Each row is a point on a tangle of strands that fork and nearly touch. The rows are in no order.
(in the rows, 128 means zero)
Points whose rows are less than 81.1 apart are linked; no others are. Some points are linked to none.
kato: [136,  91, 121, 124, 111, 132, 113, 145, 154, 106, 120, 128, 128, 184, 114,
 212,  45, 126,  99, 134]
Zinin: [117, 154, 123,  62, 181, 107, 128, 112, 110, 125, 136, 107, 132, 126, 158,
 159, 212, 120, 141, 127]
kigu: [ 71, 147, 117, 135, 147, 154, 113, 133, 142, 135, 113, 147,  89, 175, 156,
 149, 146, 109, 130, 100]
Fanu: [111, 151, 105,  97,  99, 147, 104, 151, 170, 142, 110, 125, 105, 159, 122,
 167, 106, 145, 156, 163]
nabo: [168, 160, 122,  95, 159,  73, 107, 102,  91, 134, 142, 133, 165, 112, 102,
 168, 132, 116, 130, 120]
kita: [121, 170, 103, 123, 175, 122, 118, 114, 101, 102, 125, 100, 139, 151, 134,
 173, 131, 114, 135,  91]
miva: [117, 183,  96, 147, 140, 162, 108, 139, 143, 100, 120,  97, 113, 169, 152,
 147, 174, 119, 149, 102]
Lavet: [150, 159, 157, 130, 167, 115, 120, 101,  82, 143, 145, 155, 147, 109, 118,
 141, 106, 131, 122,  90]
ref: [148, 147,  86, 130, 106, 144, 148, 153, 139, 116, 112, 132, 161, 133, 107,
  77, 109, 134, 158, 165]
rufa: [137, 111, 144,  84, 176,  78, 111, 101,  87, 150, 155, 106, 142, 102, 157,
 155, 144, 160, 135,  63]
vipa: [159, 142, 140, 174,  98, 169, 106, 156, 157, 134, 109, 150, 127, 114, 147,
 105, 147, 148, 131, 144]
Dutuz: [116, 158, 101,  73, 180,  87, 142, 112,  79, 138, 127, 136, 161, 130, 118,
 154, 134, 126, 157,  91]
bod: [175, 147, 149, 171, 179, 115, 160, 126, 141,  98, 139,  96, 180, 103,  89,
  72, 124, 130, 109, 132]
Paka: [ 90, 156, 128, 147, 155, 153, 123, 114, 117, 152, 106, 162, 106, 142, 148,
 139, 122, 117, 128, 109]
Labog: [124, 122, 113, 141,  58, 143, 129, 151, 162, 164, 112, 159, 105, 105, 136,
  76, 156, 135, 153, 163]
peba: [140, 108, 142, 138, 112, 131, 103, 140, 149,  97, 134, 154, 135, 174, 121,
 206,  60,  99,  58, 110]
gerok: [102, 165, 142, 168, 158, 146, 132,  98,  82, 162, 104, 146, 125, 113, 142,
 111, 134, 116, 130, 105]
lol: [122, 134, 125, 123, 111, 151, 121, 147, 165, 155, 109, 139, 111, 139, 100,
 150,  79, 140, 134, 156]
zudeg: [137, 155,  96, 137,  94, 135, 100, 157, 156,  73, 105,  90, 123, 195, 145,
 173, 127, 118, 144, 135]
Foga: [112, 116, 111,  46, 141,  74, 161,  95,  95, 154, 181, 107, 143,  71, 140,
 130, 120, 167, 140,  98]
rizi: [ 82,  56, 125, 134,  86, 143, 114, 150, 159, 126, 117, 105,  56, 156, 160,
 158, 163, 150, 139, 105]
vite: [114, 140, 106,  46, 179,  51, 151, 117,  88, 142, 124, 114, 141, 119, 119,
 168, 153, 135, 151, 100]
pup: [119,  64, 126,  94,  82, 119,  87, 149, 143, 109, 119, 122,  83, 182, 151,
 189, 105, 128, 132, 124]
Bubug: [149, 165, 120,  94, 132,  94, 103, 119, 102, 135, 135, 143, 139, 127, 117,
 112, 143, 106, 164, 149]
zoko: [170, 144, 140, 163, 141, 125,  81, 127, 118,  95, 130, 112, 151, 144, 139,
 153, 139, 106, 121, 134]
ros: [142,  46, 155, 166,  81, 163, 111, 169, 159, 120, 128,  99,  86, 119, 114,
 146, 116, 190, 124, 118]
seti: [ 86,  81, 113, 120,  91, 139, 118, 154, 172, 102, 125, 104,  57, 194, 179,
 163, 149, 124, 134, 104]
mizom: [ 94, 149, 119, 112, 173, 141, 164, 107, 108, 135, 143, 101, 144,  96, 158,
  97, 193, 149, 157, 105]
garak: [160, 152, 107, 100, 135, 105, 156, 129,  98,  97, 163,  95, 160,  91, 119,
  52, 141, 162, 176, 119]
zedaz: [110,  73,  99, 118,  86, 155, 134, 162, 164, 147, 108,  97,  95, 132, 117,
 152, 115, 174, 167, 146]
fotak: [113, 153, 111, 128, 152, 135, 120, 133, 130, 124, 109, 115, 137, 137, 165,
 133, 217, 116, 145, 126]
Tev: [ 72, 123, 104,  97, 122, 119, 139, 181, 186,  97, 101,  99,  67, 201, 152,
 149, 185, 111, 139, 141]
segaz: [113, 132, 109,  50, 170,  57, 152, 103,  87, 137, 132,  94, 133, 112, 125,
 113, 156, 131, 174, 117]
Kop: [168, 101, 181, 143, 170,  82, 124,  94,  79, 148, 159,  96, 170,  64, 126,
 130, 115, 132, 102, 102]
Sen: [129,  40, 130, 140,  91, 143, 116, 158, 138, 111, 130,  89,  73, 124, 107,
 161, 142, 186, 159, 112]
dumib: [ 88, 165, 133,  59, 205,  83, 148, 126, 115, 138, 136, 152, 113, 134, 126,
 163, 195, 103, 113, 106]
Vato: [130, 105, 189, 179, 121, 153, 149, 118, 164, 141, 102, 139, 144, 116, 119,
 127,  83, 105,  63, 164]
maniv: [112, 140, 102, 139, 115, 170, 140, 117, 135, 147, 123, 144, 155, 113, 130,
 106, 123, 122, 131, 159]
buv: [ 98, 155,  99,  83, 149, 114, 161,  88,  91, 149, 141, 168, 141, 115, 115,
  86, 130, 106, 144, 129]
fekim: [144, 112,  89, 181,  80, 149, 152, 158, 151, 124,  92, 154, 146, 109, 130,
  63, 142, 148, 129, 142]
Situ: [ 98,  98, 113, 131,  94, 166, 112, 139, 156, 118, 131, 108,  75, 177, 141,
 195,  90, 135, 120, 103]
kimur: [162, 162, 124, 124, 152,  96,  97, 112,  99, 117, 141, 151, 157, 131, 110,
 197, 122, 105,  96,  99]
Vita: [159, 119, 169, 189, 113, 157, 156, 141, 172, 110, 121, 137, 172, 101, 114,
  76, 123, 123,  78, 183]
gulor: [ 89, 126,  85,  98, 119, 124, 130, 148, 151, 128,  75, 118, 109, 179, 135,
 154, 152, 111, 158, 164]
zilug: [110, 109,  86, 123,  76, 127, 110, 176, 165,  83,  97,  86,  91, 203, 144,
 165, 126, 127, 154, 133]
noge: [170, 148, 140, 129, 188, 114, 132, 115, 119, 107, 134, 110, 167, 126,  75,
 124,  98, 115, 119, 130]
nek: [131, 181, 107,  72, 163,  98, 144, 139, 124, 120, 136,  97, 129, 124, 125,
  90, 183, 151, 185, 124]
sim: [148, 109, 132, 136,  81, 151, 143, 139, 173, 136, 136, 145, 133, 111,  97,
  86,  79, 139, 123, 178]
tevo: [156, 156, 213, 168, 162, 122, 155,  99, 109, 121, 154, 142, 161,  82, 111,
  94, 111, 124,  70, 139]
bogim: [147,  41, 159, 157, 108, 129, 103, 151, 162,  94, 133,  91,  78, 158,  87,
 156,  94, 150, 126, 108]
povag: [150, 101, 132, 184,  77, 159, 107, 175, 168, 128,  95, 138, 113, 143, 163,
 127, 157, 161, 129, 124]
gezi: [127, 105, 123, 153,  98, 137,  85, 131, 148, 132, 104, 132, 103, 161, 124,
 177, 106,  90, 111, 126]
gad: [171, 136, 117, 130, 135, 124, 159, 126, 102,  90, 162, 100, 183,  88, 113,
  44, 126, 146, 141, 138]
Ludaz: [ 69, 127, 114,  82, 128, 132, 150, 150, 176, 158,  95, 144,  77, 153, 131,
 128, 167, 110, 139, 154]
lefek: [124, 148, 107, 129,  93, 131, 145, 106,  86, 115, 170, 158, 132,  79, 138,
  48, 165, 112, 134, 139]
Mukag: [117, 144, 128, 126, 135, 131, 138, 120,  98, 147, 131, 153, 136, 122, 152,
  81, 158, 128, 152, 134]
Kuver: [136, 147, 121, 148,  92, 151, 140, 112, 107, 133, 159, 149, 146,  82, 120,
  61, 131, 118, 114, 166]
mifi: [ 79, 148, 105, 105, 127, 130, 154, 139, 151, 158, 105, 146, 106, 135, 131,
  93, 195, 108, 154, 160]
Pes: [137, 130, 170, 115, 132, 104, 146,  88,  55, 145, 188, 134, 141,  49, 153,
  83, 111, 148, 116, 105]
Pila: [146, 137, 153, 157, 164, 110, 111, 120, 142,  97, 120, 156, 156, 164, 100,
 190,  84,  74,  56, 109]
vene: [143, 144, 116, 107, 160,  96,  93, 123,  98, 106, 129,  84, 137, 145, 155,
 132, 186, 131, 167,  95]
ror: [112, 136, 110, 124, 109, 118, 163,  96,  67, 111, 191, 119, 121,  58, 143,
  42, 159, 138, 133, 111]
peto: [129, 130, 112, 151, 104, 133,  92, 131, 129,  84, 136, 127, 113, 205, 163,
 169, 105,  80, 109,  98]
damif: [172, 169, 124, 109, 173, 105, 125, 128, 105, 100, 127, 115, 172, 145,  86,
 167,  92, 116, 137, 128]
Tosin: [ 97, 149, 116, 104, 194, 122, 129, 104,  92, 130, 123, 144, 140, 143, 132,
 156, 136, 117, 143,  86]
vus: [ 86,  68, 134, 101, 102, 135, 123, 131, 139, 158, 121, 141,  67, 149, 131,
 191, 106, 144, 125, 126]
Sifet: [136,  84, 124, 181,  96, 155,  99, 145, 141, 121, 100, 114, 115, 151, 143,
 145, 119, 114, 118, 132]
dozup: [160, 141, 133, 143, 111, 150, 149, 130, 168, 125, 136, 135, 160, 107,  86,
  76,  92, 112, 115, 185]
nuba: [119, 117, 112, 105, 117, 103, 165,  87,  84, 115, 204,  83, 139,  52, 116,
  73,  92, 149, 125, 104]
taton: [ 98, 153, 142,  59, 193,  93, 150, 113,  96, 159, 153, 149, 120, 106, 148,
 148, 180, 137, 127,  90]
zin: [126, 160, 136,  91, 155, 110, 120,  91,  99, 151, 154, 129, 140, 102, 156,
 139, 193, 128, 146, 123]
vume: [141, 190, 108,  96, 128, 112, 131, 146, 126, 110, 121, 116, 130, 138, 115,
  85, 168, 141, 189, 146]
Soti: [ 97, 182,  94,  84, 137, 103, 108, 146, 134,  70, 130, 128, 103, 214, 158,
 188, 128, 100, 129, 104]
fer: [119, 100, 119,  62, 132,  63, 136, 106, 105, 158, 170,  70, 116,  85, 152,
  90, 166, 148, 168, 106]
gavid: [134,  52, 159, 162, 112, 154, 117, 149, 165, 116, 111, 105, 106, 151, 102,
 149,  70, 133, 111, 134]
Vati: [131, 108,  80, 161, 101, 144, 127, 159, 148, 130,  73, 123, 134, 150, 133,
 107, 148, 122, 156, 144]
kitus: [146, 118, 143, 160, 114, 168, 101, 171, 173, 121, 112, 131, 113, 160, 120,
 117, 101, 157, 140, 131]
kib: [103, 159, 134, 108, 139, 110, 148,  84,  83, 164, 177, 141, 114,  71, 152,
  79, 177, 136, 145, 114]
pekad: [103, 145, 133,  33, 167,  72, 163, 106, 107, 145, 182, 119, 121,  85, 146,
 105, 176, 148, 147, 114]
Piruf: [154,  96, 162, 105, 158,  83, 120,  92,  84, 160, 160, 107, 150,  78, 149,
 141, 111, 156, 124,  81]
fusu: [103, 164, 111,  83, 150, 123, 113, 126, 116, 135, 113, 151, 130, 156, 145,
 159, 165, 101, 138, 132]
lin: [ 77,  73, 128, 112,  98, 141, 118, 121, 146, 132, 138, 109,  61, 157, 129,
 210, 106, 154, 119,  87]
Fidor: [148, 124, 108, 130, 116, 145, 122, 152, 144, 112,  89, 133, 144, 163, 109,
 101,  95, 122, 147, 170]
mul: [103, 153,  89, 107, 107, 135, 159, 122, 114, 124, 149, 150, 128, 104, 127,
  38, 172, 118, 153, 140]
reta: [109,  92, 124, 140,  89, 132,  89, 127, 127, 104, 132, 149,  82, 199, 158,
 177,  78,  93,  99,  88]
zotu: [154, 151, 130, 154, 157, 116, 103, 115, 104, 100, 138, 158, 147, 156, 118,
 206, 100,  91,  70,  85]
giv: [164, 141, 141, 199, 157, 153, 146, 136, 155, 106, 113, 108, 174, 114,  91,
  86, 146, 126, 110, 138]
Ged: [142, 111, 178, 156, 146, 120, 113, 131, 157, 116, 113, 176, 146, 161, 104,
 185,  70, 103,  49, 123]
Gel: [153,  78, 164, 193, 105, 147, 130, 158, 211, 117, 105,  98, 123, 128,  85,
 124, 112, 143,  98, 154]
Bep: [149, 119, 136, 116, 164, 103, 138, 104,  85, 139, 162, 111, 166,  79, 106,
  84, 105, 135, 144,  98]
lurup: [165,  59, 134, 180,  79, 151, 135, 175, 185, 122, 100, 128, 120, 113, 112,
  98, 112, 171, 129, 145]
fuf: [174, 137, 144, 102, 171,  77, 140, 102, 103, 128, 159, 143, 189,  95,  69,
 144,  99, 129,  98, 110]
kel: [123, 142, 117, 148, 160, 142, 149, 117,  96, 142, 146,  99, 149,  90, 139,
  75, 163, 165, 162,  98]
Git: [125, 173, 108, 150, 143, 165,  94, 120, 129, 105, 131, 107, 125, 158, 139,
 170, 133, 110, 124, 106]
Pame: [ 97, 118, 127, 108, 115, 148, 113, 169, 167, 128, 108, 143,  84, 170, 171,
 132, 162, 130, 153, 142]
Levo: [128,  90, 155, 152,  86, 160, 133, 127, 140, 168, 111, 161, 115, 114, 130,
 121,  77, 145, 114, 160]
fil: [153, 165, 155, 124, 149, 119, 152,  92,  92, 131, 186, 160, 155,  73,  93,
  93,  92, 124, 100, 133]
sida: [113, 145, 103, 105, 130, 136, 109, 129, 125, 109, 119, 162, 129, 186, 136,
 198,  93, 109, 112,  99]
sefa: [118, 113, 160, 157, 105, 147, 101, 127, 113, 156,  94, 176, 120, 146, 165,
 156,  93, 112, 106, 138]
mik: [136, 176, 103, 120, 138, 131, 110, 147, 137,  72, 114,  95, 138, 190, 133,
 175, 105, 117, 156, 136]
Fal: [ 89, 152, 106,  89, 131, 112, 108, 131, 135, 130, 109, 154,  95, 182, 153,
 191, 155,  82, 122, 131]
vegir: [123,  95, 126, 161,  97, 151, 113, 130, 159, 105, 144, 106,  85, 173, 119,
 197,  61, 116,  87,  94]
Vop: [121, 118, 187, 183, 113, 157, 123, 133, 113, 158, 101, 165, 113, 138, 138,
 143,  68, 126,  79, 132]
tufo: [157, 129, 125,  87, 166,  75, 129,  92,  90, 139, 155,  88, 156,  96, 117,
 116, 122, 150, 151, 109]
Gifa: [139, 131, 119, 170, 121, 176, 147, 139, 151, 124, 107, 119, 166, 112, 125,
 117, 119, 132, 124, 148]
Tiz: [131, 153, 130,  85, 161,  98, 128, 119, 118, 144, 162,  82, 124,  95, 141,
  95, 193, 152, 175, 104]
bivu: [ 99, 179, 103,  73, 154, 116, 169, 125, 134, 133, 140, 122, 115, 113, 118,
  80, 194, 128, 172, 137]
gide: [128,  68, 171, 162, 120, 145, 135, 130, 168, 139,  99, 132, 132, 145,  96,
 146,  66, 120,  84, 155]
felo: [139,  58, 133, 132,  86, 125,  92, 149, 143, 105, 130,  97,  81, 176, 124,
 173,  85, 141, 132, 123]
sifoz: [131, 103, 122,  96, 130,  87, 172,  79,  91, 146, 196, 100, 148,  50, 113,
 108,  72, 152, 114,  88]
nogi: [117,  60, 168, 168,  99, 139,  98, 139, 128, 133, 118, 134,  59, 161, 132,
 169,  79, 136, 107, 100]
Roz: [154, 146, 113, 131, 119, 124,  78, 130, 127, 112, 108, 117, 134, 167, 137,
 154, 146,  96, 137, 144]
zopu: [165, 135, 176, 137, 147, 138, 119, 123, 148, 132, 127, 169, 157, 123,  94,
 124,  85, 115,  87, 158]
Reter: [143, 118, 135, 152, 123, 107, 156,  96,  84, 109, 200,  81, 141,  49, 117,
  50, 110, 147, 119, 106]
tezu: [142, 128, 135, 140,  94, 160, 145, 109, 120, 145, 132, 167, 162,  96, 133,
 102, 104, 109, 111, 179]
Daz: [132, 158,  81, 131, 114, 127, 162, 117, 112, 120, 135, 131, 165, 108,  94,
  69, 123, 110, 147, 166]
fubur: [145, 135, 191, 150, 156, 103, 174,  79, 109, 118, 173, 123, 179,  60,  93,
  75, 110, 111,  56, 140]
Naz: [143, 151, 150, 139, 109, 163,  98, 130, 132, 148, 138, 162, 125, 117, 159,
 102, 138, 139, 136, 147]
vit: [161, 128, 155, 168, 170, 117, 130,  95,  97, 135, 144,  87, 161,  81, 124,
 121, 128, 133, 122, 112]
Tive: [108, 126, 107, 164,  89, 166, 107, 154, 166, 101, 123,  92,  83, 178, 153,
 176, 121, 133, 131, 111]
mafu: [121,  86, 161, 162,  98, 145,  92, 133, 121, 124, 125, 162,  87, 170, 156,
 185,  82, 119,  84, 103]
bivel: [127, 133, 126,  71, 161, 108, 149,  86,  79, 162, 167, 134, 158,  73, 145,
 136, 139, 149, 132, 102]
bip: [ 86, 160,  96, 112, 144, 132, 127, 165, 171, 115,  95, 122,  78, 183, 140,
 125, 195, 108, 150, 132]
bif: [ 91, 131, 106,  75, 118, 119, 142, 121, 139, 163, 108, 184, 108, 146, 122,
 137, 125, 111, 133, 156]
geb: [110,  69, 125, 102,  90, 153, 103, 147, 143, 125, 101, 131, 105, 166, 162,
 162, 118, 146, 143, 146]
Bos: [127,  37, 142, 119,  92, 128, 107, 122, 119,  91, 156, 101,  76, 163, 126,
 201,  92, 144, 127,  90]
Kas: [111, 164,  97, 103, 153, 121, 123, 150, 123,  97,  91, 105, 137, 178, 150,
 132, 163, 113, 165, 135]
Vovug: [147,  60, 110, 145,  93, 130, 121, 172, 167, 108,  96,  94, 108, 165,  98,
 133,  89, 149, 151, 146]
Sipi: [162, 146, 173, 204, 133, 160, 111, 134, 121, 127, 105, 132, 152, 108, 143,
 101, 143, 119,  91, 137]
dad: [131, 143, 157, 137, 149, 114, 130,  94,  63, 164, 149, 125, 130,  76, 148,
  90, 164, 133, 132, 105]
Susa: [124, 121, 163, 141, 121, 137, 100, 133, 113, 133, 112, 198, 124, 154, 153,
 186,  83, 120,  80, 109]
romi: [ 95, 127, 117, 142,  95, 175, 133, 129, 139, 168, 104, 156, 119, 121, 147,
 120, 135, 135, 136, 157]
rolik: [123,  98,  90, 162,  78, 150, 109, 172, 176,  95, 106,  79,  83, 170, 120,
 161, 131, 142, 143, 118]
bikuz: [106, 154, 133,  83, 184,  84, 131, 109,  84, 165, 142, 184, 136, 105, 133,
 175, 174, 130, 115,  74]
tizol: [169, 137, 165, 167, 163, 123,  95, 106, 117, 115, 130, 123, 158, 127, 113,
 154, 121,  92,  81, 123]
Sala: [128, 145, 134, 154, 138, 147, 100, 128, 103, 128, 114, 129, 140, 119, 177,
 121, 190, 116, 141, 123]
Sobas: [142, 109, 111, 128,  78, 152, 132, 163, 175, 139, 126, 137, 105, 136, 107,
  82,  96, 156, 153, 164]
Nus: [114, 132, 102,  85, 154,  98, 160,  98,  90, 133, 150, 110, 142,  93, 125,
  79, 165, 127, 164, 126]
Sak: [164, 119, 175, 121, 169, 101, 163,  86, 119, 123, 190,  94, 177,  57,  97,
  94, 100, 142,  81, 125]
loma: [140, 152, 103,  96, 158,  74, 111, 120,  84, 105, 136, 148, 155, 150, 126,
 208, 129, 112, 117,  84]
tudez: [132, 127, 106,  95, 108, 124, 114, 156, 137, 108, 100, 125, 126, 183, 116,
 194,  74, 120, 131, 149]
Pek: [159, 179, 115, 136, 142, 146, 106, 148, 148,  98, 109, 106, 144, 170, 107,
 143, 105, 127, 150, 141]
vilu: [120, 164, 159, 169, 130, 137, 143,  91,  62, 157, 135, 150, 136,  81, 148,
  84, 137, 128, 118, 124]
ruvet: [ 77, 182, 109, 118, 155, 148, 109, 137, 149, 121, 112, 118,  86, 175, 148,
 153, 179, 106, 146, 110]
ludok: [ 78,  81, 126,  86, 108, 136, 134, 181, 189, 123, 100, 112,  69, 171, 159,
 147, 183, 134, 144, 146]
taza: [167, 139, 190, 186, 159, 134, 122, 111, 112, 117, 134, 137, 164, 109, 128,
 109, 122, 117,  86, 137]
gilud: [142, 141,  78, 145, 109, 139, 138, 147, 130, 117,  94, 125, 156, 123, 141,
  89, 180, 126, 159, 153]
rigup: [ 88, 184, 110,  77, 152,  93, 133, 140, 140,  85, 129, 118,  91, 197, 151,
 178, 170,  84, 131, 113]
dakeg: [157, 177,  83, 118, 120, 107, 147, 145, 118, 100, 135, 112, 154, 105, 116,
  55, 170, 152, 179, 136]
maba: [172, 155, 146, 115, 148,  92, 135,  98, 110, 133, 158, 174, 179,  96,  77,
 124,  91, 118, 101, 144]
Zul: [147, 153, 116, 185, 137, 161, 148, 133, 122, 128, 117, 117, 168, 107, 115,
  89, 144, 144, 131, 128]
mone: [144, 132, 132, 196, 131, 156, 102, 138, 107, 115, 100, 132, 141, 139, 166,
 114, 152, 121, 117, 125]
zagi: [147, 108, 142, 209, 108, 148, 105, 141, 151, 128, 100, 123, 119, 135, 110,
 128, 120, 102,  98, 144]
Dotuv: [119, 159, 126,  85, 143, 159, 145, 103, 101, 143, 150, 154, 172, 100, 165,
 120, 145, 139, 143, 147]
dosez: [ 85,  95, 133,  78, 108, 126, 116, 131, 149, 164, 113, 172,  85, 146, 139,
 157, 117, 131, 141, 145]
zegot: [145, 134, 150, 189, 138, 141,  97, 125, 149, 126, 115, 130, 144, 139, 105,
 153, 106,  81,  87, 139]
Fazib: [148, 108, 156, 152, 139, 144, 104, 142, 147, 112, 105, 161, 133, 169, 124,
 137,  65, 110, 112, 133]
kad: [121,  62, 192, 182,  92, 154, 120, 137, 126, 150, 110, 125,  72, 124, 136,
 146,  79, 158, 100, 123]
Gif: [116,  90,  99,  59, 121,  54, 168,  96, 108, 166, 186,  97, 139,  66, 126,
 117,  81, 158, 129,  87]
pazi: [131,  99, 106, 170,  64, 154, 151, 132, 136, 134, 118, 155, 142, 101, 130,
  55, 122, 120, 117, 166]
Mub: [123, 125, 110, 152, 102, 157, 106, 171, 164, 121,  97, 138, 101, 155, 167,
 121, 187, 132, 142, 127]
Nomer: [161, 146, 148, 129, 154, 136, 103, 129, 145, 114, 125, 154, 156, 156, 108,
 157,  75, 106, 109, 140]
lesid: [102,  49, 111, 106,  97, 140, 126, 149, 144, 125, 113,  71,  79, 147, 112,
 174, 139, 177, 172, 130]
gagar: [137,  97,  70, 158,  63, 140, 149, 158, 163, 138,  84, 127, 131, 119, 121,
  95, 142, 137, 153, 159]
Fuz: [ 85,  73, 150, 160,  89, 161, 119, 159, 142, 153, 103, 121,  63, 138, 160,
 149, 140, 156, 134, 103]
noto: [151,  47, 153, 166,  96, 153, 138, 162, 186, 121, 122, 101, 118, 109,  82,
 127, 107, 176, 123, 148]
mut: [142, 125, 126,  98, 174,  98, 108, 112,  87, 133, 152,  80, 153, 117, 149,
 140, 150, 146, 156,  92]
Meb: [175, 158, 131, 127, 155, 123, 112, 121, 107, 113, 148, 106, 157, 108, 119,
 100, 154, 140, 152, 120]
Pinil: [129, 167, 114, 112, 141, 136, 125, 110, 113, 152, 119, 168, 165, 123, 115,
 165, 106, 116, 116, 128]
Dekoz: [131, 103, 111, 108,  93, 127, 115, 161, 154, 114,  87, 116, 110, 180, 114,
 130,  87, 142, 165, 161]
kore: [150, 150, 168, 137, 120, 130, 146, 117, 150, 127, 147, 161, 157, 101,  80,
  86,  92, 104,  81, 176]
Luva: [120,  99, 160, 181,  64, 167, 147, 147, 142, 156, 117, 154, 105,  90, 136,
  82,  95, 163, 113, 158]
Mipal: [141, 155, 117, 129, 137, 130, 145, 102, 131, 153, 122, 156, 159, 117,  79,
 134,  88, 104, 110, 157]
veg: [169,  97, 117, 153,  82, 138, 128, 182, 185, 115, 100, 128, 143, 137, 101,
  85, 110, 146, 140, 167]
dom: [ 93, 166, 107,  80, 150, 105, 154, 109, 116, 161, 118, 176, 122, 119, 115,
 129, 143,  97, 137, 136]
bipob: [160, 145, 173, 148, 193, 114, 146, 101, 138, 113, 148, 122, 173, 109,  74,
  91, 106, 117,  98, 126]
Bifi: [115, 142, 111, 105, 120, 149, 124, 134, 143, 160, 116, 156, 136, 135, 102,
 182,  79, 120, 117, 143]
ritu: [122,  64, 153, 172,  84, 158, 116, 153, 145, 149, 106, 121,  79, 120, 133,
 136, 120, 161, 135, 132]
Fug: [139, 148, 110, 184, 142, 141, 159, 119, 106, 130, 138, 112, 166,  75, 126,
  57, 154, 152, 142,  98]
Zef: [156, 149, 115, 131, 133, 112,  88, 127, 105, 128, 105, 125, 138, 143, 119,
 115, 167,  99, 156, 147]
Maka: [ 92, 120,  98,  90, 105, 121, 114, 152, 151,  97, 103, 108,  97, 202, 146,
 186, 101, 121, 145, 140]
betup: [107, 170, 115,  91, 125, 140, 113, 140, 153, 148, 121, 143, 116, 154, 134,
 146, 145, 123, 156, 159]
sifup: [121, 143,  94, 128,  80, 134, 138, 127, 143, 140, 130, 157, 120, 110, 134,
  57, 171, 116, 150, 154]
miz: [150, 153, 111, 147, 138, 130, 144,  99, 119, 131, 128, 116, 168, 102,  90,
 106, 114, 102, 126, 156]
Gama: [124, 107,  97,  71, 100,  86, 156, 112, 106, 114, 199,  58, 126,  61, 131,
  59, 114, 156, 147, 108]
feli: [128, 127, 177, 196,  95, 157, 155, 129, 128, 153, 113, 162, 124,  98, 128,
  74,  92, 131,  82, 162]
Rifu: [131, 165, 134,  85, 159, 100, 109,  94,  85, 164, 144, 166, 143, 100, 145,
 171, 160, 126, 128, 108]
Kagef: [129, 141, 108, 113, 148, 113, 153,  85,  79, 134, 157, 132, 150,  90, 111,
  69, 126, 126, 144, 119]
vozim: [ 82, 176, 116,  72, 155, 116, 160, 125, 141, 152, 130, 154, 103, 122, 118,
 108, 181, 102, 145, 156]
nula: [119, 130, 143, 156, 119, 178,  92, 150, 156, 134, 116, 143,  85, 162, 153,
 128, 107, 151, 134, 119]
dab: [127, 133, 173, 170, 121, 135, 148, 111,  96, 160, 104, 180, 126, 114, 136,
  99,  81, 121,  85, 137]
Naral: [ 84, 106, 141, 156, 102, 174, 125, 139, 138, 155,  95, 144,  95, 144, 178,
 146, 148, 138, 122, 132]
Mesof: [137, 155, 154, 106, 146, 116, 141,  85,  75, 147, 183, 175, 149,  69, 127,
  92, 110, 142, 120, 106]
telog: [134, 151, 119,  88, 145, 126, 146,  89,  83, 142, 159, 141, 187,  76, 133,
 133, 119, 135, 129, 135]
Pofe: [ 97,  98,  92, 116,  95, 131, 144, 163, 169, 141,  76, 125, 107, 154, 122,
 118, 149, 133, 159, 157]
piza: [ 85, 178, 117,  74, 193,  95, 140, 130, 127, 108, 130, 124, 105, 171, 139,
 167, 186,  97, 136, 103]
tad: [100, 118, 135,  48, 168,  68, 146, 108, 129, 161, 157,  84, 109,  86, 145,
 131, 174, 147, 152, 103]
nedi: [155, 142, 140, 168, 132, 140, 159, 100, 114, 126, 147, 132, 168,  77, 106,
  74, 114, 115,  97, 154]
mozim: [101, 111, 104, 121, 100, 134,  97, 134, 149, 132, 110, 131,  83, 173, 150,
 185, 146,  96, 125, 127]
vulof: [ 97, 153, 132,  94, 181, 131, 142, 135, 131, 130, 126, 120, 115, 141, 166,
 141, 220, 103, 133, 130]
pon: [160, 121, 165, 112, 164,  76, 161,  89,  92, 132, 180, 135, 182,  53,  94,
 125,  95, 124,  77, 114]
buzo: [125, 170, 152, 160, 150, 141, 104, 113, 102, 138, 117, 167, 117, 141, 144,
 167, 111, 112, 108,  91]
suse: [110,  98, 100,  85, 100, 110, 108, 140, 148, 126,  99, 153, 109, 171, 116,
 215,  84, 116, 123, 141]
regub: [134, 113, 109,  98, 113,  82, 143, 105, 103, 136, 182,  79, 123,  66, 134,
  63, 156, 154, 158, 102]
nodeg: [148,  85, 176, 212, 116, 135, 135, 163, 201, 118,  92, 130, 134, 130,  92,
  87, 120, 128,  82, 158]
Moler: [125, 151,  81, 122, 134, 127, 142, 151, 143, 119,  97, 120, 138, 126, 159,
 106, 223, 134, 162, 143]
bage: [146, 111, 159, 180, 123, 165, 140, 137, 159, 121, 104, 132, 169, 121, 125,
 115, 100, 121,  90, 169]
Per: [154, 159, 140, 168, 134, 164,  99, 152, 151, 109, 110, 127, 134, 158, 117,
 117, 110, 131, 130, 131]
pevu: [149, 128, 138, 182, 132, 128, 169, 102,  92, 112, 165, 102, 153,  62, 111,
  44, 131, 149, 111, 110]

A fork is a point with three links, a tip a point with one. Leave the first point through the second and follow the links. Name the first fork or tip that comes.
Fazib, Nomer => noto
Pes, Mesof => taza
Pinil, Bifi => tizol
piza, dumib => fotak
vulof, Zinin => Soti

Follow the links from the first point to the second, and from the first to the third. Name the last point that the two ways share.
Luva, sifoz, kore => ritu
nedi, bivel, mizom => Fug
tad, lefek, Sen => maniv
Gama, dab, Fanu => maniv
kore, reta, Zul => ritu

Name the points in between on the shortest way along the links from the first point to the second, in order.
rolik, kigu => Tive, Situ, lin, vus, dosez, bif, dom, buv, Kagef, Nus, segaz, vite, Dutuz, Tosin, kita, Git, miva, ruvet
fekim, taton => gagar, Vati, gilud, Moler, fotak, vulof, Zinin, zin, Rifu, bikuz
Kop, bif => Piruf, rufa, mut, tufo, Bep, Kagef, buv, dom
nodeg, fer => Gel, noto, ros, ritu, Fuz, Naral, romi, maniv, Gifa, Zul, Fug, pevu, Reter, nuba, Gama, regub
Susa, mul => mafu, nogi, kad, ritu, Fuz, Naral, romi, maniv, tezu, Kuver, lefek
Sak, gagar => fubur, tevo, taza, Sipi, mone, Sala, fotak, Moler, gilud, Vati
